Points on a hilly landscape, in no order, each with its height.
From any point a ball rolls to the lowest of the 2 points nearest to it. It stops when none of these is lower. Distance is the straight distance between rows; heights are no part of it.
fimer: [-24  55  18   5  23  -3 -22  -1  14 -27 -10   0  30 -60  -9  22  -6 -15
  23 -13]  (h 46.6)
Gul: [-42 -29  -3  59   4  -3 -35 -12  11  15 -13 -17 -17  24 -11   5  30  16
 -29  22]  (h 46.7)
nevod: [-38  17 -29   1  25   4  18  -7  12 -30 -15  12  13  14  -5  18  20  16
 -22  10]  (h 56.4)
gizos: [ 33 -38  13 -36  11 -17   9  10  -2  -7  -3   5  31 -20  32 -17  26   8
  15 -18]  (h 32.2)
Pomog: [-10  25 -42   2  25   9  40  -5 -28  11 -28 -22 -35  21 -19 -29  29  21
  14  -3]  (h 54.2)
gigus: [ -2   1  23 -13  15  50  22  32 -58  20  -4 -39  30  11 -10  35 -10  36
   7 -18]  (h 65.3)
sufem: [ -7  36  -2  16  29 -25 -18 -21   0 -40 -23 -20   1 -39  -7  13  31 -31
  30  -4]  (h 51.5)
Fuz: [ 25  -6  46  -5  -8 -13  -3  12 -32  17  11 -11 -26 -22 -14 -10 -42  30
  21 -23]  (h 51.1)
Pileb: [-31 -12 -31 -48   9 -22   6   6 -30 -15  11  12  10  37   0  23 -18  38
  -3  32]  (h 35.2)
vof: [ 31  22 -38 -24  -7 -15  31  12  36   2  -6  24  23 -12  17 -25 -25 -18
  -3   0]  (h 56.6)
resu: [  3  25 -12  18  -9  53  34  22   4  21  27  10  21 -25   3 -14 -13   3
 -23 -31]  (h 38.2)
foma: [ -9 -30 -15  11  13  22 -23 -42 -17 -23  15  -6 -20  32  -4 -29  45  -7
 -36   5]  (h 45.6)
vogek: [-29 -53 -35   7   2 -37   6   0 -26 -31  23   7  -2 -11   8  29  17  -3
   3  13]  (h 26.6)
bog: [-48  -2  15  35  -4  21 -38  -7 -18  25  21 -12 -49   6 -27  -9  28  19
 -22   6]  (h 44.9)
Kamar: [ 18 -17  -1 -31 -15 -57 -17  -2  50  26 -28   5  37  12   5  15  20   1
   0  33]  (h 45.0)
kimuv: [ -6 -31 -12 -13  11 -14  -9  19  -7 -18  16  -9  54 -30  13  21  19  -6
  -3   3]  (h 19.3)
Feled: [-37  16  29  13   5  18 -41 -16 -15 -26  28   7 -17 -15 -20  11  20   6
 -22  -3]  (h 41.4)
baf: [  4  20  -5 -36  -4 -14  14 -13  25  23 -20  32  -1  27  -1 -24  49  26
   2   0]  (h 36.5)
Nobi: [ 38 -16  25 -37 -21  -6   6  17 -10  -6 -31  23 -20  56  48  42   3  26
  14   0]  (h 46.3)
bimu: [-42  12  22  46 -22   0 -15   2  30  12  -7  32 -11   0  24  20 -14  38
  -7 -31]  (h 32.5)
nel: [-12  -3  29 -15  24  29  -4  -6 -35 -18   8 -22  36   2 -15  24  -2  40
 -25  -9]  (h 62.1)
veker: [ 10  36  41  -9   2 -35 -18 -15  42  22 -19   7  22 -19 -23 -15  -8  22
   9  -1]  (h 56.8)
zume: [-26  43  11  24 -14  24 -43 -19   6 -23  38   6 -11 -61  18 -44   6 -36
   1 -31]  (h 31.2)
lazod: [-21   9   5 -37   4 -17  -3 -22  -4 -17  -2  19  17  27 -10 -23  66  23
  -3  31]  (h 31.0)
Besi: [-12   2  14  43 -17  19  -1   7  11   5   9  13   0  10  -2  49 -35 -14
 -40   2]  (h 28.2)
gares: [ -1  38 -19   2  33  30  23 -12  18  33  -5 -27  43 -10 -31 -20  29  -4
  -9   2]  (h 17.8)
Vor: [-25  24 -11  19 -10  22 -13   9 -18  16  26   2 -24 -23 -38  12 -16 -60
  26  21]  (h 62.6)
Goze: [ 30 -12  23  -8 -14  35 -11  11 -40 -16  27  -8 -28   0  -1  10   4 -57
   8  32]  (h 34.7)
guvi: [ 52  18 -20  -5  20  13  29   9  12 -32  -7   5  13 -14  18   0 -73 -25
 -12   2]  (h 54.5)
lanum: [ -4  12 -17  36 -17  20  26  25  30 -11 -10   3  22   7  46  42 -40   4
 -23 -22]  (h 23.8)
galed: [ 31 -31  30  17 -19  42   5  25 -51  18  28 -24 -12   6   3   5  -2 -20
   4  -4]  (h 38.6)
Pabo: [ -2   0  51   9 -21   7 -28  -2 -19  -3  16 -19 -13  20 -19  49 -26  -3
 -19  21]  (h 31.8)
let: [ 25 -23   9 -27   5 -38 -18 -26   7  12 -22  41   2   8 -21 -49 -15  40
   7 -23]  (h 45.8)
ninur: [ 21  25  10  11  52  25 -19 -30 -15 -32  -3 -48  -1 -27 -25  -3   2  -7
 -15   2]  (h 17.5)
dete: [ -3 -38   9   3  -6 -19 -18   7 -39 -31  15  -2 -26 -22   6  24  11 -37
  23  12]  (h 30.4)
peruf: [-10  -3 -51  13 -16  32  36  22  13  -4   2  26 -11  16  49  15 -12   5
 -31 -34]  (h 28.1)
sak: [ 18  -4   3  26 -28  -6  27  20  -1  17   7 -15 -25 -21  20   6 -33 -29
  27 -27]  (h 57.3)
pek: [  4 -50   1  -4  -3 -51 -16 -10  22  43 -21 -21  27  20   0   9  51  13
  13  17]  (h 48.9)
bivep: [-30 -20 -27  12  21  -3 -10 -29  -9  -6  19  12 -17  21 -36 -41  -3  26
 -21  16]  (h 47.6)
sesu: [ 30 -11 -36 -16  23  24  23  -5 -16 -38   9   2  -1  15  -1 -12 -31  -1
 -31   4]  (h 51.7)
Lagug: [-18  59  -3 -15 -18  53  28  28 -10  18  26   8  33 -37 -21   0   8 -12
  17 -25]  (h 41.9)
giru: [-41  20 -24  39  10  13 -38  -9   6   0  24 -12   0 -43 -27  11  12 -63
  -4  26]  (h 61.3)
navu: [ 16  30  14 -10 -20  31  18  13   9 -35  -4   5  12   0  32  46  13 -42
  20   4]  (h 52.9)
supok: [-17  -8  -8 -56 -17 -17   9  36  -7  36  15  32  -2  38   4  12 -46  47
 -11  16]  (h 40.0)
Fiz: [ -5  -5   8 -36  -2  18   9  -4 -77 -18  14 -24 -21  45 -15  -6  28  11
  36  28]  (h 29.8)
Bude: [ 60 -11  26 -31 -36 -43  -1  -1  30  36 -18   0   7  -6  18 -25 -19 -35
  38  12]  (h 51.3)
moku: [ 30 -21 -43  33   1  -3  30   7  20   8 -11 -28   1 -17  35  -9 -28 -35
   6 -25]  (h 54.8)
Tepip: [ -5  17   8  -4 -23  11   6  29  -6  -3  36  27  -3 -15 -24   3 -38 -24
   3  15]  (h 64.5)
fene: [ -3 -15 -62   2  12  -4  25 -25  10 -11  11  36 -20  15 -22 -30 -21 -18
 -25  13]  (h 49.5)
Zelev: [ -3  15 -27  30 -12  13  -7  -8  34  14  25  -8  10 -34 -10 -29  22 -57
 -16  11]  (h 59.4)
gezu: [-37  15 -37  35  -1  33  38  12   3  11   5  16 -24 -10   0   0   9  -3
  -7 -28]  (h 32.3)
laf: [-69  21  -7  -3  39  10   0  -2 -12 -21  11   5  29  -6 -32  17  -1  50
 -19  -7]  (h 58.7)
nizez: [ 26 -22  10  -1  -6   2  -6   3  31 -22  -3  46  19   0  42 -13 -44  24
 -19 -43]  (h 37.7)
viti: [ 40  25  54 -13 -20  38 -39   6   1  14  32 -18  15 -29   4 -21  -8 -43
  -7  13]  (h 60.2)
Susik: [-35  15 -32  -6  35   5  25 -17  -1  13 -32   1  -5  53 -15 -39  15  69
  -6   1]  (h 52.0)
Fim: [-18  27  23  12   5 -10 -11 -11  15 -57  27  11  18 -61  14 -18 -24 -19
  17 -34]  (h 39.2)
nur: [ 26  43  -5  -5  45  17  11 -14   1  -4   9 -25  27 -17 -39 -14 -29   1
 -15  -3]  (h 2.4)
retug: [-14 -37 -15  52  32 -27 -32 -17  16  17  -3 -31 -19  -3 -36 -14   6  -9
 -18  28]  (h 48.0)
feba: [  9 -39  -7   3 -12  32  32  19 -43  20  -4 -27 -22  40  13   6  13  22
   0 -13]  (h 36.3)
pagu: [ 37  -6  -6 -12 -31  22  11  29  13 -11  -1  10  11  27  29  35  19 -60
  -7  33]  (h 50.4)
Nufes: [ -1  25  -1 -16  12  36  16  24 -14  12   0 -24  39 -37  -9   4  44 -22
  12  -9]  (h 30.7)
veli: [ -1  -2  41 -24 -40 -22   3  14 -14  18 -30   5 -30  25  20  34  32  37
  28  -9]  (h 43.3)
dafe: [  7 -23  12 -23 -14  -3  21  32 -24  23  18  26 -19   9   1  -4 -31  37
  12 -27]  (h 45.4)
Geb: [ 24   2  36 -19  13  20 -20 -18 -55 -36   9 -32 -24  23 -19   6   5 -25
   5  29]  (h 34.3)
Roba: [ 29 -28  15 -11  -1 -25 -12 -13  10  -3 -47  38  -7  28  26 -14 -40  47
 -10 -51]  (h 41.6)
Tak: [-34   7  -9 -22 -13  19  12 -27 -42 -20   6   0 -16  57 -12 -26  49  33
  12  15]  (h 25.5)
Kufo: [ -7   7  12   6  -5  17  19  15   8 -42  13  25  21 -23  47  30 -29  19
 -13 -42]  (h 30.9)
non: [-33 -34  -1  16 -21   1 -36  -3 -39  13  41 -15 -33  10 -21   3  35 -18
 -14  33]  (h 47.0)
lol: [ 18 -10 -42 -13  -9 -23  23  -1  21 -24  -9  25   1 -11  21  -5  21 -35
  13  11]  (h 53.4)
Ker: [ -5 -10 -32 -22   4 -43  -4   7  22  19 -31 -16  26  43  -7  30  -3  15
 -10  53]  (h 41.1)
mise: [  3   9  21  31 -31   7 -25 -11   4  12  25   8 -36 -37  10 -41  10 -26
  16 -30]  (h 37.8)
gufoz: [-16 -58 -12 -12  -4 -30   3   5 -13 -11 -12  10  -7  23  28  21  19  42
  -4 -15]  (h 30.5)
Bipud: [  9  -8 -30  16  -5 -33   6 -10  27  -6   9   5   9 -47  12 -47  19 -46
  11 -11]  (h 56.5)
vidat: [-26  11  -2   9   0  15  19  40 -28  52  -3 -32  28 -26 -19  37 -17  15
  22 -10]  (h 68.1)
ninad: [-17  46   1 -14 -40 -21   7   9  34   0  38  44  -7 -30   0 -30 -48 -38
  28   6]  (h 67.2)
gidi: [ 33  22  -3 -33  20  14  18  15  16 -52  -6  19  28  -9  11  26 -30 -43
   4  37]  (h 56.3)
bok: [ 12  23  13   4  -2 -46  -7 -16  60   7 -30   7  23 -17  18 -21 -68  24
  16 -20]  (h 61.4)
vazi: [ 25 -12 -34  30   2  -5  25  17  25  39  -4 -32  11   1  -3  23 -49 -29
 -15  21]  (h 52.5)
nat: [ 48   8  44 -18 -29  -8 -18  14  16  13   5  -1   9 -10   6   1 -13 -34
  16  33]  (h 55.8)
Fike: [-26  23  23  10 -31 -13  11  10  14  17 -15  12 -17  -7  28   7  35  26
  26 -34]  (h 38.1)
vofi: [  9 -12  -2  42  12 -14 -15  -8  19  36  15 -27   8 -19 -16  -9 -28  -6
 -18   9]  (h 50.1)
ren: [  4   5 -52   5   5  -9  22 -15  36   2 -15  15 -20  20 -11 -19  35 -29
  -6  34]  (h 51.4)
Ziro: [-21  19  71 -12   0  15 -42 -10 -12 -42  14  11  -8   9 -10  49 -18  15
  -3  -1]  (h 36.4)
guke: [  7  29  40  31 -17 -18  -2  12   0  16   8 -24 -22 -39 -10   2 -59 -13
  37 -16]  (h 56.2)
mifos: [-34   8 -17   5  35 -12  -1 -16  10 -49 -19   2  19 -24   8  26  54  -1
   7 -13]  (h 54.4)
Gove: [ -1   6  -3  16  25 -23  19 -15 -10  -7 -17 -13 -44 -17 -23 -16   6  12
  29 -13]  (h 56.9)
Sotu: [ 58 -26  10 -14  -7  20  17   5  12 -12 -27   0   2  48  49  26   8  -6
 -11   9]  (h 48.2)
nol: [ 52 -51  -3 -28  -6 -11   6  -6 -18  19 -29 -15  -4  20  10 -37  41   5
  19 -16]  (h 41.5)
fupe: [ -3 -56 -29 -22 -15  -3  14   5 -30  15 -32 -11 -13  64  36  -1  27  40
   7  -8]  (h 33.5)
lemim: [-16 -17  37  30  24 -13 -49 -38  19  13 -26  -8 -35  33 -20 -25  15  37
 -24   5]  (h 48.4)
Tano: [ 21 -16  24  16 -10  13 -47 -33   5   6  17  -4 -20   4  -1 -33  16 -22
 -25 -11]  (h 42.7)
rata: [ 71 -16  -7 -45 -13 -19  16   5  17  28 -33  19 -20  20   8 -33  -3 -17
  17  -5]  (h 46.5)
zevez: [-17 -20  -7   6  32 -24  -1 -28  26  30 -47  15  -1  17 -25 -54  -1  67
  -7 -18]  (h 49.6)
baret: [ -5  23  38  17  33 -22 -49 -33  10  13 -16 -28  -6 -24 -34 -15   7  28
   1  11]  (h 51.9)
sem: [-51  -7 -38 -24  16 -28  10  28   0   8 -10  -5  35  19  -8  60 -11  26
 -10  36]  (h 38.4)

Call two points neighbours if one is among the 2 nearest of the other. Go from one point of each pair to the other, from neighbour to neighbour, staying as low as possible. Name the highest point that can't be avoided.
Pileb / kimuv -> sak
kimuv / Tak -> Goze
nur / lanum -> Lagug

Where does a ball stop that starts at each point below?
gidi -> lanum
Pomog -> lanum
guvi -> zume
gigus -> zume
